Each row is a point on a tangle of strands that fork, close into loops and nearly touch. The rows are in no order.
Points whose rows are less than 105 apart are linked; no others are. Some points are linked to none.
Vak: [ 13  19 -23  10 -25  15 -16 -50  12   3 -22   9   5 -34  -2  -7 -14  -3
 -11  19 -14 -36 -15 -19   2  -8   2   1 -24   1  15   0  -2  14  25   0
 -21 -29 -25   4  -9 -21 -22  -2   1 -10  16  -3  19  11  25   5  22 -26
  -7  -6 -15  -2 -16  22  -1   5 -17  -6 -18 -20  -4   3  20 -38  -5]
nuz: [ 21 -33  -9  -2  -8   5   5  24   1   6  -8  16   5  30  -2  -5 -21 -24
  23  -8 -11   5  -1  14  -6   6 -11  11   7   9  -4 -12 -10  10   1   6
  23   8  -4   2  22   7   1   6 -23  -4  14   1 -10  -4 -18  13  -3   6
   1  -6   8  -5 -22 -21  -2  -3   0   9   3 -18   8  10   3  29   0]
gevi: [ 38  -1 -17  20  16  15  20   1  11  18  17  42  -9  31  -7   3  -3   7
  23 -34  34  40  -1  18  12  43   4   5   7 -11 -10 -17  14  14 -32   4
  34   0  25   8   9 -15  -5  27  35 -17   2 -25  -6   6  -2  -7 -16  -9
 -14 -13  12  -1  -4 -19  -2 -25  22  23  -9   3  -6   5  10  -2 -16]
doka: [ 48   8   0  34  26 -17 -36  23 -21   2  18  -1 -12  20 -17  15  12 -23
  20  -4   8  43  21   4  11  26   7   6  32   9  -7 -22 -30 -24 -24   0
   1  39   3  31   1   1  12   5   8  14  -2 -11 -26 -12  -3  14 -15  14
  11  -8  34  10 -12 -28 -12  28  -9  20  33  12   9  21   6  21  15]
Gidep: [ 32  -8 -17  25  13  14 -28   4  -6  -2   5  -5   3   4  -4  -3  -9 -10
  -4   5  -6   6   3  -1   3   9   7   2   8   6 -10  -9 -11  -3   4   8
   2   2  -8  23  -7  -2 -12   5   3   3  11  -8  -9   5  -5   1  13   4
   1  -9  11  11 -25 -12  -5  20  -5  22  17  -3  16   7  11 -16   6]
kul: [-11  -9 -14  -8 -38  11 -12 -23  30  21 -15   9   4  36 -18 -18 -34 -11
  29 -15 -11   5 -18   4  26   7  -3  10  -3   4  -9 -16  20  39   3 -11
  23  25   3   1   2  12   0   1 -25  -2  19 -15 -12   1 -28  22   2  12
   4 -11   0 -21  -9  -6   8 -25 -20   3 -10 -24  -1  17   1  -9   8]
Pok: [ 49  23  11  36  34 -17 -43  12 -27 -10  27   8 -14  16 -16  13  32  -4
  16  -6  15  45  32   7  21  29  15   9  41   8   7 -33 -20 -30 -37   1
 -11  35   0  25  -5   5  11  20  35  16 -21 -22 -17 -14   3   1 -23  25
   2  -2  30  13  12 -24 -14  29   4  25  31  30  -3  10   2  13   3]
kigit: [-43  16  -8  -6  -4  17 -37 -16  20 -14  18  -6  -9  -8   2   3  -6  26
   8   3 -41   4  27 -17  35   0  32  13 -15   0   3   3  -4  -1 -17 -16
 -26   1  17   8 -24   4  -2 -25   8  16  -5  -9  22  -3 -36  21  -3  27
 -11 -28 -20   1  26 -19  -2 -41   0  -3  -3   8   3  -3   2 -39  -4]
saz: [ 18 -33  -1 -13  -6   6 -13  10   6  -7 -18   6  -1  13   8  -6 -16 -15
   7   6 -15 -29  -5  -3 -11  -9 -11  -1   0  22  11  10 -15   8  15  14
   7  -4 -13  -1  24  16 -12  -5 -24   1  14  11   4  -8  -3   1  -3  -4
   3  -1 -14   1 -20  -9   4   5  -2   7   0 -13   2   6   2  15  -3]
dipum: [  9   1 -14  10   4  23  16  -1  16  29   6  19   0  33 -23   3 -10   3
  19 -30   5  39   4   3  20  30  -1   5   1 -15 -21 -14  10  30 -26  -9
  35   8  35   5   4 -17  -3   9  11  -9  -1 -11 -12   2  -7   2 -13   5
 -14  -9   6 -17 -10 -18  10 -27  19  -6 -16   0   3  -1   4  -2  -7]
nez: [ -1 -25   2 -13  -4  10 -11  26   7  -2 -10   5  12  39  -9  -6 -17  -6
  29 -11 -27  14   0  -8   5   7  -5  16  10   7   7   0  -8  10  -8 -15
  20  20  12   9   7  19   9 -16 -13  10   2  -3 -14  -2 -17  15  -7  19
   0   2 -10 -14  -2 -24  -2 -24  10  -2  -4  -3  12   2  -2  21  -2]
dit: [  8  27  -8  13  28  30  -1 -10   8  -8   2  -7  -7 -28  -4  19  14   8
 -31   9  -1  -6   5  -8 -10  -1  -1  -5  -3 -15   0  13  -5  -9   5   4
 -13 -29   3   6 -18 -11 -10   1  23  -8 -10  11  16  -2  18 -16  14  -6
 -22   6  -2  12   5   1  -3  11  28 -11 -15  12   4 -14  -5 -23 -28]
sabil: [-73  27  -2 -19 -12  -3 -10 -18  19  -8  31  -9 -22 -10   9  12   8  34
   0   8 -34   7  42 -17  33  13  33   4 -23 -16  -1   6   7 -10 -42 -17
 -30   7  14 -17 -32  -2   1 -22  26  18 -18  -5  36   0 -28  19 -13  26
 -15 -36 -23   5  38 -13  -5 -54  23 -11 -10  24  -4 -12   1 -27 -15]
puga: [-21 -25 -19 -25 -51   3 -12 -17   9   4 -26  13   2  45  -4 -26 -31 -18
  43  -2  -9  -3 -27  -3  29  -3 -17  19  -4   5   2 -18   8  31  10 -18
  17  32 -12   2  10  30   5  -3 -35   1  10  -9 -16 -13 -24  37   4  12
  23 -12   3 -19  -8   0   6 -24 -25   2  -7 -23 -10  13  -3  16  12]
ludes: [-25 -47   7 -27 -28 -26  30  28  -8  12 -13  -4   2  17  -8 -11 -16 -14
  24  -1   1 -29  -2  35 -12 -17 -34   3 -11   1 -27 -13   5  12   7  11
  16   4  -6 -18  31  13   6   8 -53  14   7  22  -7  -9 -14  22   3   8
  16  26  10 -14  -6   5  -6   3 -21 -18   4 -35 -15  -3 -11  55  18]
rugu: [  9 -21 -11  13 -18 -14  10   5 -11  31   0 -10   5  14 -10  -5 -21 -18
  19 -12  18  12  -7  14  -2  17  -7   7  -3 -10 -39 -24  -2  17   2   0
  25  29  13  12   9 -10   4   2 -25   4  20 -14 -41   8 -14  14  12   3
  15 -21  32  -5 -46   2  -7   1 -30  14  14 -30   8  22  14  -6  34]
Rabe: [-44  -8  17   3 -27 -44  19  36 -10  13 -13 -54  14 -25   4 -12   7   7
  -8  11   3  -3  -2   9  -9 -43  11 -20  -9 -18 -36  -1  17 -11   3   4
   4  18  12 -12  -2   0  32 -21 -37   0  -4  18 -31  20   9   1  12  -1
  35  10   4  -4  -3   8  10   8 -27 -12  17  -1  21 -20   2  -5  68]
vapir: [ 41 -20 -23  31  -7 -12  10   8  -9  25  14  11  -2  13   0  -2 -14 -30
  17 -13  26  22 -13  22 -16  25   1   6   6  -3 -27 -30  -5  -1  -3  14
  25  23  -1  10  19 -21  -6  18  -8  -6  21 -25 -22  12 -20  14   5  -5
   6 -28  32  -2 -28  -6 -18  14 -12  33  21 -18   2  35  16   0  11]
lono: [-12 -14  -8 -13 -20 -13  -4  -3 -10   4 -25 -31  11 -32   1 -18  -3   1
 -14  25 -12 -39  -7 -18 -21 -40 -14 -17 -15  10  -8  21   0  -5  24  11
 -11  -1 -30  -5   4   6 -13 -15 -24   5   7  22   6  -6  18  13  20 -18
  20   3 -11  10 -27  28   1   5 -30  -6   2  -9   0 -11   6  -9  24]
Bivon: [ 33  28   3  13  21  26 -16 -33   5 -27 -15  33   0 -34  13  10 -16  -9
 -18  15  11 -23 -16  -4  -1   4  18   1 -10  13  31  15  -8   4  28   3
 -27 -55  -1  23 -20 -17 -19  10  21 -16  16 -16  23   9  10 -12  30 -27
 -19   0 -15  22  13  28 -22  16   2  -5  -5  -9  -8   2  17 -16 -33]
vas: [ 39  -1  -7  11   5  24 -20 -22  17 -15   9  44   3  19   6 -11 -25   2
  13  -5  10  12  -6  16  22  35  33   9   7   9  22 -17   3  14  -6  -2
  -8   2   1  12   5  -7 -13  11  11  -6  19 -36   6   7 -16 -19  -7  -1
  -6 -12  -3  -7   8 -17  -3  -7  -3  32  12   5   8  20  16 -14 -18]
vos: [ 28  17  23  15  38  -8 -18   2 -15 -35  19  50  12  22  11  -1  15   7
   7  -6  29  36  14  23   8  44  28  16  47   3  44 -16 -18 -26 -34  -2
  -2  18 -18   7  15   8  21  20  34  23 -11 -42   0  -8  19 -42 -26  14
   2  13   8  10  34 -18   3  10   9  39  27  35 -19   1  -7  18  -8]
Dezi: [ 40  -3  38 -15  31  -2 -12  31  -4 -30   2  23   4   0  30  24  17  -4
 -36  -5   0 -23  18  -6 -36   2 -16 -10  16  37  43  50 -14 -18  20   0
 -18  -2  -3  -6  18  30  -2   7  26  -9  -6  11  12 -11  14 -26  -8   5
 -16   1  -9  24   4  -4  -1  -9  11  -2  -1  12 -25  -2 -16  22 -35]
Razul: [-29 -23  -1 -25 -33  -8 -10   4  -6   2 -25 -14   8  36  -4 -23 -22 -22
  47   9 -17  -4 -23 -14  24 -13 -19  18  10   8  -9 -13  -6  10  -2 -18
  14  33  -7  13   3  28  20 -23 -39  18  -2   7 -24 -19 -23  45   3  19
  32   2   2 -17  -3  -8  -6 -11 -18  -8   6 -14  -3   8  -3  42  22]
bizon: [-32   3  22  -4  13 -32  33  33 -15  12  13 -41   6 -13 -15   5  39   1
 -21  -3  -3   8   9  -1 -27 -43 -31 -19 -20 -19 -24   7  14 -19 -11  -5
  15  12   4 -30   5 -17  24  -4  -8  -4 -15  41  -4  17  13  -2 -22  -3
   7  28   2 -18  11  12  18  24   1 -35  -4  24  30 -11  -5  14  27]
nume: [ 37 -16  10 -31   6 -14  31  18   3   4  -6  15 -12  -8   3  14  -5  -9
 -17  -7   9 -13 -10   6 -20  -5 -18   6   7  26  31  30 -15   4  24  23
  12 -18   4  -9  29  -5 -21  13  -6 -22  11  19  17 -16 -12 -18  -9 -19
  -6  -3  -5  16 -17   8   3  10  20   4 -11  -7 -19   3   1  33 -45]
nuki: [-35   6  -6 -10  17  31  -7   3   0 -14  27  13   2  23  12  14   2  30
   2 -10  -9  15  24 -16  22  42  19  -8  -4  -2  12  10   7   1 -21 -23
  -1  -4  16  -2 -17  19   3   0  36  14 -18 -12  23  -5   5  -7 -15  25
 -17  -4 -17   8  23 -10   6 -50  40  10 -17  10   5 -20  -5 -11  -1]
Sano: [-15   7 -15  20  15  20  14   1  -6  21  14  -8 -10  20 -21  14  10  16
   5 -23  -2  24  23 -12  21  22  -2  -9  -2 -25 -30 -12  10  13 -23  -5
  25  -1  26   1 -12  -8   6  12  21   0 -21  -6   1  -2   9  -1 -17   6
 -13   1   2  -8 -13  -8  15 -19  36 -16 -18   6  10 -13  -1  -2   4]
kuvo: [ 57 -10 -23  45   9  -8   3   1 -10  30  17   7  -6   3  -4   3   5 -14
   4 -21  37  35 -20  22 -10  26  13  13  11 -15 -26 -24   4 -10  -6  16
  19  12  -1  12   6 -28 -14  22  10 -12   9 -26 -23  21 -16   0   0 -10
 -12 -24  29   2  -7  -3 -23  26   1  33  22 -11   0  30  14 -15  -2]
tus: [-24  24  18  -6  26  19   8  14   8 -35  -4   6   4 -11  40  21  35  16
 -41   4 -24 -18  22 -18 -24   7 -18 -29 -16  10  15  39  12 -21   3  -2
 -31 -10   1 -22   0  28  12 -10  48   1 -24  13  23  -9  27 -13   0  10
 -24 -10 -18  13  31  10 -20 -20  34 -14 -28  33 -15  -8 -23 -20 -18]
misid: [-31 -23  12 -21 -38 -39  24   9 -18  17 -13 -45   2 -36   5 -22   3  11
  -8  14   8 -41 -13   0 -18 -42 -16 -18 -19   1 -12  11  13 -12  23  20
  -3   6 -18 -27  13   4  -5 -11 -39   4   7  25  -2  -6  17   8  14 -13
  27  21  -1   3 -21  36   7  10 -43  -3  11 -19  -3 -25   1  13  42]
rizu: [ 29  27  -7  11  -4  23 -13 -48  19 -11 -15  26  -1 -31   4   0 -20  -6
 -12  18  -2 -36 -16  -6   4   3  12   3 -19   6  22   8  -8  15  25   1
 -27 -51  -8  12 -14 -21 -22   0  14 -16  23 -11  24  11  14  -3  22 -27
 -19   0 -11   5   5  25 -13  15  -8 -10  -9 -17 -11  11  16 -29 -26]
Pum: [-51 -19   2  -3 -25 -32   5  34  -5  17 -16 -50  19  -7  -3 -28  -2   1
   5   8 -17  -3   0   2  -1 -44   1 -12  -7  -8 -35   4  19  -8  -2   0
   5  26   6  -7  -7  12  24 -19 -29  21  -9  18 -24  12  -6  22  15   6
  32   0  -2  -2  -3   2   7  -2 -32  -9  14  -4  17 -13  -7   4  64]
pasap: [-24   3 -24   1 -50  -6  -9 -37  21  27 -18 -12   3  -8 -18 -21 -13  -4
   2   4 -10 -19 -15  -3  11 -19   3  -3 -20 -11 -10 -11  17  31  15  -8
   2  -6 -23 -10  -7 -10  -3 -13 -17  -9  10   4  -4  12  12   4   2 -14
   6   1  -4 -24 -16  13  23   4 -30  -5 -17 -18   2  11   1 -42  18]
kebof: [ 30  -6  -9  23  15  -2 -29  18 -16   6  11 -16   1  12 -13   4  -6 -16
  12   3  -5  20  11  -1   6  15   8  -1  19  10 -17 -14 -17 -16  -8   1
   7  34   1  28  -2   1   4  -4  -6  11   5  -6 -20  -3  -3  16   2  11
  18 -12  22  12 -28 -22  -7  15 -13  23  26  -4  20  16  14   1  22]
vufu: [-70  22 -11 -24  -2  15   1 -11   9 -12  31   6  -4   9  20  17   3  43
  -5   0 -19   9  34 -21  34  35  32  -9 -18 -14  13  13  11  -2 -34 -22
 -18   0  13 -21 -24   9   5  -9  38  15 -21 -17  38   2  -7   6 -20  27
 -12 -17 -27   6  37  -6   3 -53  41  -7 -15  18  -2 -15  -7 -21  -3]
dubev: [ 17  23 -19  19  31  34  -1 -20   1  -3  22   4 -17 -10  -3  16  14  18
 -17  -3  13   9  -4   2   6  26   7   2   4 -20  -2  -9   2  -2  -8   1
  -5 -29   4   7 -21  -9 -15  13  32 -12 -10  -1  13   6  18 -20   4  -4
 -27   3   9  12   5  -9   2   7  33   5  -3  11   4 -21   4 -22 -23]
git: [ 55   8  12  -1  40  16  -2  -3   4 -36  -3  45  -1 -18  16   7   0   1
 -19   0  29   4 -13   9 -24  12  15   2  19  18  46  18 -13  -1   8  10
 -13 -35  -4   4   3  -2 -14  25  25 -13   2 -14  21   7   9 -40  14 -21
 -16  -4  -5  28  17  12  -6   3  13  24   2   9 -24  -2   2   6 -44]
zodog: [-11 -23   2   5 -22 -15  23  29  -8  26  -2 -22  10  11 -17  -3 -13 -17
  19  -8   8   5   5  13  -8   1 -10   4   2 -17 -44 -13  -2  16  -2  -2
  23  24  22   4   5  -5  19  -2 -32  14  16  -4 -39   7 -14  22  15   4
  22  -5  26  -8 -33  -2  -1  -1 -31  -6  17 -27   5   3   3  16  40]
kure: [ -1 -20  16 -14   4  -8  31  27   2  11  -6 -19   4  -5 -18   2   9  -6
 -16 -12 -10 -11   5   6 -25 -23 -30  -2  -8  -1 -10  21   0   4  -2  16
  20  -7   5 -15  14   1  -2  -1 -20  -6  -1  33   1  -6  -3  -5  -8  -7
  -8  21   1  -4  -8   6   6  17  11 -14  -9   0   7 -13 -10  26 -12]
duki: [-16  15 -11   2  -2  25 -42 -33  16 -14  18   9   1  -7   3  -5 -17  13
   9  10 -30 -10  13  -5  37   6  33  10  -6  12  10   0  -4  11   0 -12
 -31 -10  10  24 -19   4 -14 -17   8  12  14 -23  22  -1 -21  14   2  12
 -11 -19 -13   0  10 -13   1 -19 -16   9   1  -5   6   2  13 -43  -4]
Faso: [-46  13 -20  -4 -47 -12  -9 -30  22  22 -20 -30   9 -25  -7 -22  -2   4
   0  13 -21 -12   1  -5   6 -45  18  -2 -22 -12 -15 -14  12  15  14  -8
 -16  -3 -22 -10 -14 -14   7 -26 -12  -2   0  11  -4  18   6   8   3 -19
  11  -2 -16 -23   2  13  25   8 -27 -17 -10  -7  12   9  -6 -49  29]
Fuva: [ 51  24   8   4  38  20  -4 -16   2 -29 -14  27 -11 -30  12  15  -3  -7
 -26   7  21  -8 -20   0 -17   0  11   3   8  17  35  22 -12  -7  20   7
 -19 -40   4  15 -14  -7 -17  17  23 -10   6  -6  17   1   3 -28  23 -25
 -20  -3  -5  24  13  28 -17  19  13   3  -2   3 -22   1   4   5 -50]
gop: [-14  60   8   2  34  21  20 -18  -5 -19  14  -8 -26 -29  22  39  39   6
 -52  19  10 -10  -3 -24 -10   1 -29 -20  -4 -10  16  18   9 -34  15  -7
 -33 -20  -1  -4 -29   3   8  13  53  -7 -34  11  24 -18  27 -11  16  -9
 -19   7   2  17  16  20  -8   7  41 -31 -31  33 -19 -25 -21 -15 -33]
vore: [ 13  -1   4 -16   5   1  33   4   4   6  -4  -5   4 -16 -14   9   5  -5
 -19  -8  -6  -7  -8  -6 -19 -18 -26  -3  -8   2   8  27  -3  10  15  13
  14 -19   7 -11   9 -10 -11   0  -9 -22  -1  29  10 -13  -2 -17 -11 -17
  -9  12  -7   2 -11   6  15  18  21 -12 -25   6  -1 -10  -6  21 -33]
giz: [-11  23 -24  25  21  22   6 -13  -8  12  29  -7 -22   8  -8  21  16  26
  -6 -11  11  21  20 -12  29  35   6 -14   6 -28 -22 -20  11   4 -20  -3
   6 -14  19   3 -25  -9  -4  17  33   0 -30  -8   9  -4  20 -10 -14   9
 -18  -1   9   4 -10 -12  11 -13  42  -3  -6  13   6 -20  -4 -17  -2]
Zesu: [-21  -8  -4 -12  -7  18  13  -4  18   6  -9   4  17  15 -13  -3  -3   7
   1 -19 -20  12   7  -7  -3  -1  -5   5  -9  -9  -3  10  13  26  -7   0
  15 -12  11 -15  11  -2   4 -13  -1 -10  -6  11   0   9   0 -11 -19  -4
 -19  11 -22 -18  10 -14  16 -17  29 -18 -27   7  16  -9  -9   2 -14]
viv: [ 13   8  36 -17  34   9  -2  21  -1 -29  -7  18   7  -7  38  23  26   7
 -45  -7  -9 -24  17 -19 -37   8 -22 -17   0  31  32  54   2 -19  18  -6
 -21  -8  10 -11   6  33   0  -7  36  -9 -12  18  20 -16  18 -18  -6   6
 -24  -4 -14  21  20  11 -16 -18  16 -11 -18  20 -26  -4 -21   1 -36]
givu: [-35  18  -8  -5 -36 -34   4 -26   2  13 -26 -33   6 -44   3 -18   6  12
  -7  24  -8 -23  -7 -13 -16 -62   5 -15 -25 -11  -5  -3   4  -7  29  -2
 -24 -10 -34 -16  -9 -21   2 -27 -10 -12  -2  13  -4  20  19   6   7 -31
  19  13 -25 -17   3  28  24  16 -37 -28 -13   6  10   4  -3 -36  30]
kani: [ 44  28  17  26  31 -12 -23   1 -22 -33  24  30  -1  16  -2   3  33   1
  15  -7  19  41  23  16  15  33  20  12  51   5  29 -27 -14 -25 -45  13
  -6  23 -18  14   5  17  20  23  36  18 -16 -32  -7 -12  15 -25 -21  20
  -3   9  25  13  33 -19  -7  29  15  33  31  41 -20   3 -13  13  -5]
potot: [-22  -9  19  -8  -4 -27  41  23  -9  20   3 -34   6  -9 -20   2  18  -5
  -7  -5   5   0   0  12 -25 -37 -30  -8 -14 -21 -25   6   6  -1  -5   5
  21   4  10 -24   8 -22  11  -7 -29  -4  -5  37 -10   9   3  -2 -16  -5
   6  31   5 -24  -4   9  17  22 -12 -31  -3   2  19  -9  -5  29  14]
pupaz: [-39  63  18  -8  28  23  22 -20  -3 -33  14   8 -11 -26  40  34  34   9
 -46  14  -1 -17  12 -21 -18  10 -19 -32 -13  -5  17  30  16 -28   8  -7
 -42 -28   1 -15 -16   7  14   3  49  -3 -33   6  34 -16  35 -15  13 -11
 -23  -6 -13  17  38  26 -20 -11  43 -29 -36  30 -20 -14 -23 -19 -33]
Kemo: [-32 -37  21 -26 -38 -39  45  24 -10  22  -5 -13  -4   0 -11  -9   0  -3
  16   1  25 -37  -6  40 -16 -21 -31   0 -14  -6 -26 -22  13   5  11  16
  13  -3  -3 -32  22  -3  11  11 -55  11  10  19  -6 -17 -11  15  11   7
  18  35  13 -11 -10  21  -3   7 -39 -16  13 -44 -17 -11  -4  58  29]
vinod: [ -7  14  -6  15   7   9   7  -4   3   6  -2 -34  -3 -26 -14  12  15   3
 -35  10  -7   4   0 -14 -13 -23 -11  -5  -5 -23 -23  12  -4  -8  14   4
   2 -14  -1  -3 -19 -24  -5  -9  -6  -8  -3  22  -4   8  12 -12   2  -7
  -5   7   1   3  -5   2  13  21  12 -19  -4  14  16 -10   3 -26   1]
Gad: [ -2 -26 -10 -18 -24  -7  -5  -9  -8  -2 -24 -11  -4 -15  12 -19 -12  -4
   2  15 -20 -44 -11 -19 -16 -26 -19  -5 -11  25   6  15  -3   6  29  13
 -14  -4 -28  -1  19  10 -27   1 -30  -2  15  11  13 -13  12  12  12 -17
  11   2 -17   9 -34  27   3   0 -25  -1   0 -17  -9   0   2   8   4]
sefi: [-41 -33  27 -25 -43 -53  40  17 -23  14  -4 -36  -6 -28  -4  -9  10   4
   9   8  28 -48 -15  29 -19 -38 -15  -9 -20  -2 -13 -12  21  -8  11  20
   3   4  -3 -39  14  -3   7   5 -49   6   4  25  -6 -12   1   6   5  -2
  29  35   2 -16 -10  35   3  10 -48 -16  15 -31 -11 -23  -5  44  38]
gozi: [  4 -26  10 -33 -19 -33  -5  20 -17  10 -13   9 -11  40   9   3 -20 -35
  43  26   1  -6   1   9   8  10 -13  24  17  20   7 -27 -29  -7  -8  -8
  17  24 -15  16  39  11  34   5 -26  11   6  17 -18 -18   2  40 -12  10
  40  -3  26 -15 -17 -24 -11  12  -8   2  17 -31  -7  26   9  62  20]
sipiv: [ 45  12   6  16  38  21 -10 -10   0 -35  12  54   1  -9  16  -7   1   8
  -7  -2  30  14  -8  22  -7  30  34   6  21   6  33  -4  -5  -3  -9   8
 -15 -28 -17  11   0  -5 -13  26  31  -1   4 -30  16  13   7 -41  11 -13
 -16   1   2  16  33   0  -8   8  10  30  17  15 -12   1   4  -1 -35]
tulug: [ 55   3 -20  49  19   6  -6 -16  -9  18  18   5 -17 -10  -1   5  14   2
  -6 -12  37  34 -24  21   6  23  26  13  13 -19 -19 -27   6  -8  -3  15
   6  -7  -1  17 -10 -27 -19  24  19 -13   2 -26 -13  19  -3 -11   9  -7
 -18 -14  27   5   1  -9 -23  30   8  28  20  -5   2  20  20 -26 -18]
lagup: [ 29  -1   3   9  29  25 -26  10  -3 -24  15  27  -1  24   1   6  -3   5
  12  -6  -5  26  10   3  14  35  21   8  17  11  19  -9 -12  -6 -18 -10
  -3   7   7  17   1  10   0   9  26   3  -4 -23  -2  -1  -5 -17 -11  14
  -9  -1   0   5   8 -27   1 -14  11  26  14  10   6  -2   6  -3 -11]
tifun: [-50 -16  17 -27 -27 -47  21   9  -4   7 -25 -42   2 -28   5 -27  15   4
   1  11  -1 -35  -9   2 -27 -69  -8 -21 -16   8  -1   5  22 -11   9  19
  -9   3  -8 -32  10   3   1 -20 -35   0  -7  32  -2   7   0  14  -6 -18
  19  25 -14 -18  12  35   7  30 -31 -17   3   3  15  -4 -11   4  28]
kized: [-31  10   2  12  -9 -21  15  14  -5  13  -6 -54   1 -24  -5  -3  10  10
 -28  16   0   7   5  -7  -8 -35   2 -18  -8 -30 -41   3   0 -13  11  -3
   7  -2   1  -5 -11 -25  17 -20 -26  -7  -6  20 -22  20  12 -15   4  -4
  17   4   2  -2  -4   4  18  17  -8 -21   6  10  24  -9   0 -30  35]
zuk: [  1  -1  -5  -4  30  30 -12   1  -1 -14  22  33   4  32   1   8  -6  21
  12 -15   8  30  15   2  23  51  20  -1  10  -3  19  -3  -1   6 -26 -16
   7   4  19   5  -3  10  -4  10  35   6  -1 -27   7   1   1 -20 -12  13
 -11  -2  -5   3  12 -20   9 -38  23  20  -1  11   5 -11   2  -4  -7]
bedi: [ 31  10  15  11  44  15 -12  -5  -6 -41  18  68  13  11  22  -6   4  18
  -2  -8  31  33   4  20  -3  41  36   7  32   5  42  -6  -8  -9 -19  -9
 -13  -9 -17   3   7   2  -5  23  31  12  -3 -43   9   7  17 -47  -4   0
   1   8  -2  16  36 -16   3  -1   1  40  24  22 -17   3  -5   2 -22]
Rurug: [ 41  15 -19  35  28  25  -1 -21   1  14  23  15 -16  -7  -2   8  12  10
  -6 -10  35  28 -17  15   7  28  12  12  16 -21  -5 -17   2  -2 -13   8
   4 -20   7  12 -14 -23 -24  24  32 -16  -7 -12  -2  15  14 -18   6  -7
 -25  -1  15  10   6  -6  -7  13  25  20   7   4   0   1   9 -20 -29]
gim: [-29 -23   5  -1 -26 -26  10  30 -14  21  -8 -36  21   7 -12 -17 -12 -14
  22  -2   0   1   1  10   0 -10  -7  -2   1  -8 -42  -8   4   6  -3  -4
  13  32  15   5   1  10  27  -8 -41  27   6  10 -34   1  -9  27  18  11
  35   5  21  -4 -23  -2   2  -5 -36  -9  20 -21  12  -3  -4  23  58]
zipek: [ 13  36   5   4  39  15  15  -8  -7 -14   7 -11 -16 -31   0  32  28   2
 -41   9   8   4  -8 -16 -15 -12 -24 -10   2  -5   9  28  -6 -18  12  -1
 -14 -23   2   5 -21   0  -7   2  35 -11 -20  21  14 -12  17 -17  11  -9
 -19   6   6  18   1  20  -2  23  30 -14 -17  24 -13 -19 -11  -3 -36]
kela: [ 47 -14  26 -23  18 -16   3  26   0 -15   0  18  -6  -3   9  14   4 -12
 -22  -6   7 -22   3  -1 -27  -3 -11   0  14  37  42  39 -18  -8  24  17
  -7  -9  -2  -8  24  15 -17  10   8 -14   4  14  17 -15  -1 -23  -8  -4
 -13  -1  -6  25 -11   3  -2   7  18   3   1   4 -22   0 -10  36 -41]
nabom: [-35   7  17 -17 -13 -31  18 -11  -1   5 -20 -37   3 -46   1  -6  16   2
 -20  21 -12 -20 -10 -17 -20 -68  -8 -22 -20   2  -4  14   1 -21  26   7
 -16  -9 -10 -21  -3 -20  -9 -23 -19 -10  -7  24  -1   8   4  -1  -1 -24
  15  18 -22 -11   5  30  13  32 -19 -33  -9  20  17   8 -11 -18   6]
rinim: [-42  -7   7 -23 -26  -7 -21   3   3  -3 -23 -20  14  38   2 -23 -15  -9
  41   3 -30   7 -18 -33  33 -27 -12  24   8   9   6  -1  -8   0 -10 -27
  20  35   5  12 -12  28  25 -35 -34  12  -9   7 -18 -16 -39  46  -4  32
  28 -10 -13 -23  24 -14  -9 -26   0 -12  -8  -1   4  10 -12  32  13]
Sisun: [ 12   1  -6  -2  -5  29 -37 -25  20 -20   5  28   5  13   6  -8 -29   2
  19   0 -18  -8  -1  -3  24  19  27  12  -2  12  26  -4  -4  19   2 -12
 -17  -5  -3  18   1   4 -10  -8   5   1  21 -26  13   3 -15  -3  -5   0
  -3 -10 -15  -8   5 -16   1  -9 -12  23   5 -13  10  16  14 -26  -9]
Nibif: [-16   2 -20   0 -39   7 -11 -39  35  29  -6   4  -4  22 -19 -10 -25 -10
  16 -13 -10   0 -11   2  29   1   7   9  -9  -4 -13 -18  22  38   2 -11
  13   8   5  -5  -9  -1  -7  -9 -16  -7  23  -5  -3   7 -15  10  -5   5
  -3 -11   1 -26 -10  -3  15 -11 -21  -1 -15 -16  -1  18   6 -32  15]
vufiz: [ 19  -7 -24  18  -9  17 -26 -18   1   2  -8  -7   4 -14  -4 -14 -11  -5
  -5  16  -8 -18  -7 -10   2  -3   6  -3  -9   3  -2  -4  -4   7  21   5
 -11 -10 -21  17  -7  -6 -22   0  -5  -4  18  -7   3   8   7   6  19 -12
   1  -5  -4   7 -27   6  -6  10 -13  13   1 -13   9   7  20 -36   5]
das: [-27  -8   3 -16 -13   9 -21   7   4   0 -10  -9  16  34  -4 -14 -17   5
  29 -12 -33  18  -3 -27  27  -3   0  25   2   7   8   7  -4   3 -12 -26
  12  29  12   2 -12  19  16 -30 -21   9  -3  -8 -10  -5 -35  33  -9  32
   2  -7 -20 -20  21 -26  -5 -39  13  -9 -13   3  13   0 -11  16   2]
saf: [ -3 -45   0 -25 -29 -18  32  27   2  14 -15  14  11  29  -6  -7 -19 -20
  19  -6  -6 -12  -6  28 -15  -9 -31   9  -5   1 -10  -8  -3  17  13  13
  23  -1   2 -12  33   9   8   7 -43   2  13  16  -5  -6 -20  17  -3   4
   7  13   7 -11 -10 -11  -6  -6  -1 -16  -6 -25 -10   6  -6  50   0]

A piece is all that can be reached along the links. How many separate loops has the piece of each point below (a circle has one, a figure eight two, a Y none), and how many tips (points with one link)?
gop => loops 1, tips 2
kul => loops 2, tips 0
Vak => loops 1, tips 0
vufu => loops 1, tips 0

A fork is a point with three links, a tip a point with one. Leave the first point through the second and follow the links. Name the first fork or tip that comes.
nabom; givu => nuz
viv; tus => dit
gevi; dipum => dubev
Faso; givu => misid
zipek; gop => bizon

How many points has the smallest loop of links through each point below? Write - if it is on no loop.
Faso => 17
nuki => 9
Rabe => 13
misid => 9
doka => 14
gop => -

Name the points in between on the shortest way along the links from the first point to the second, in order.
misid; rinim => lono Gad saz nuz nez das
rizu; bedi => Bivon Fuva git sipiv
dubev; pupaz => dit zipek gop
kani; Gidep => Pok doka kebof
bizon; kela => potot kure vore nume
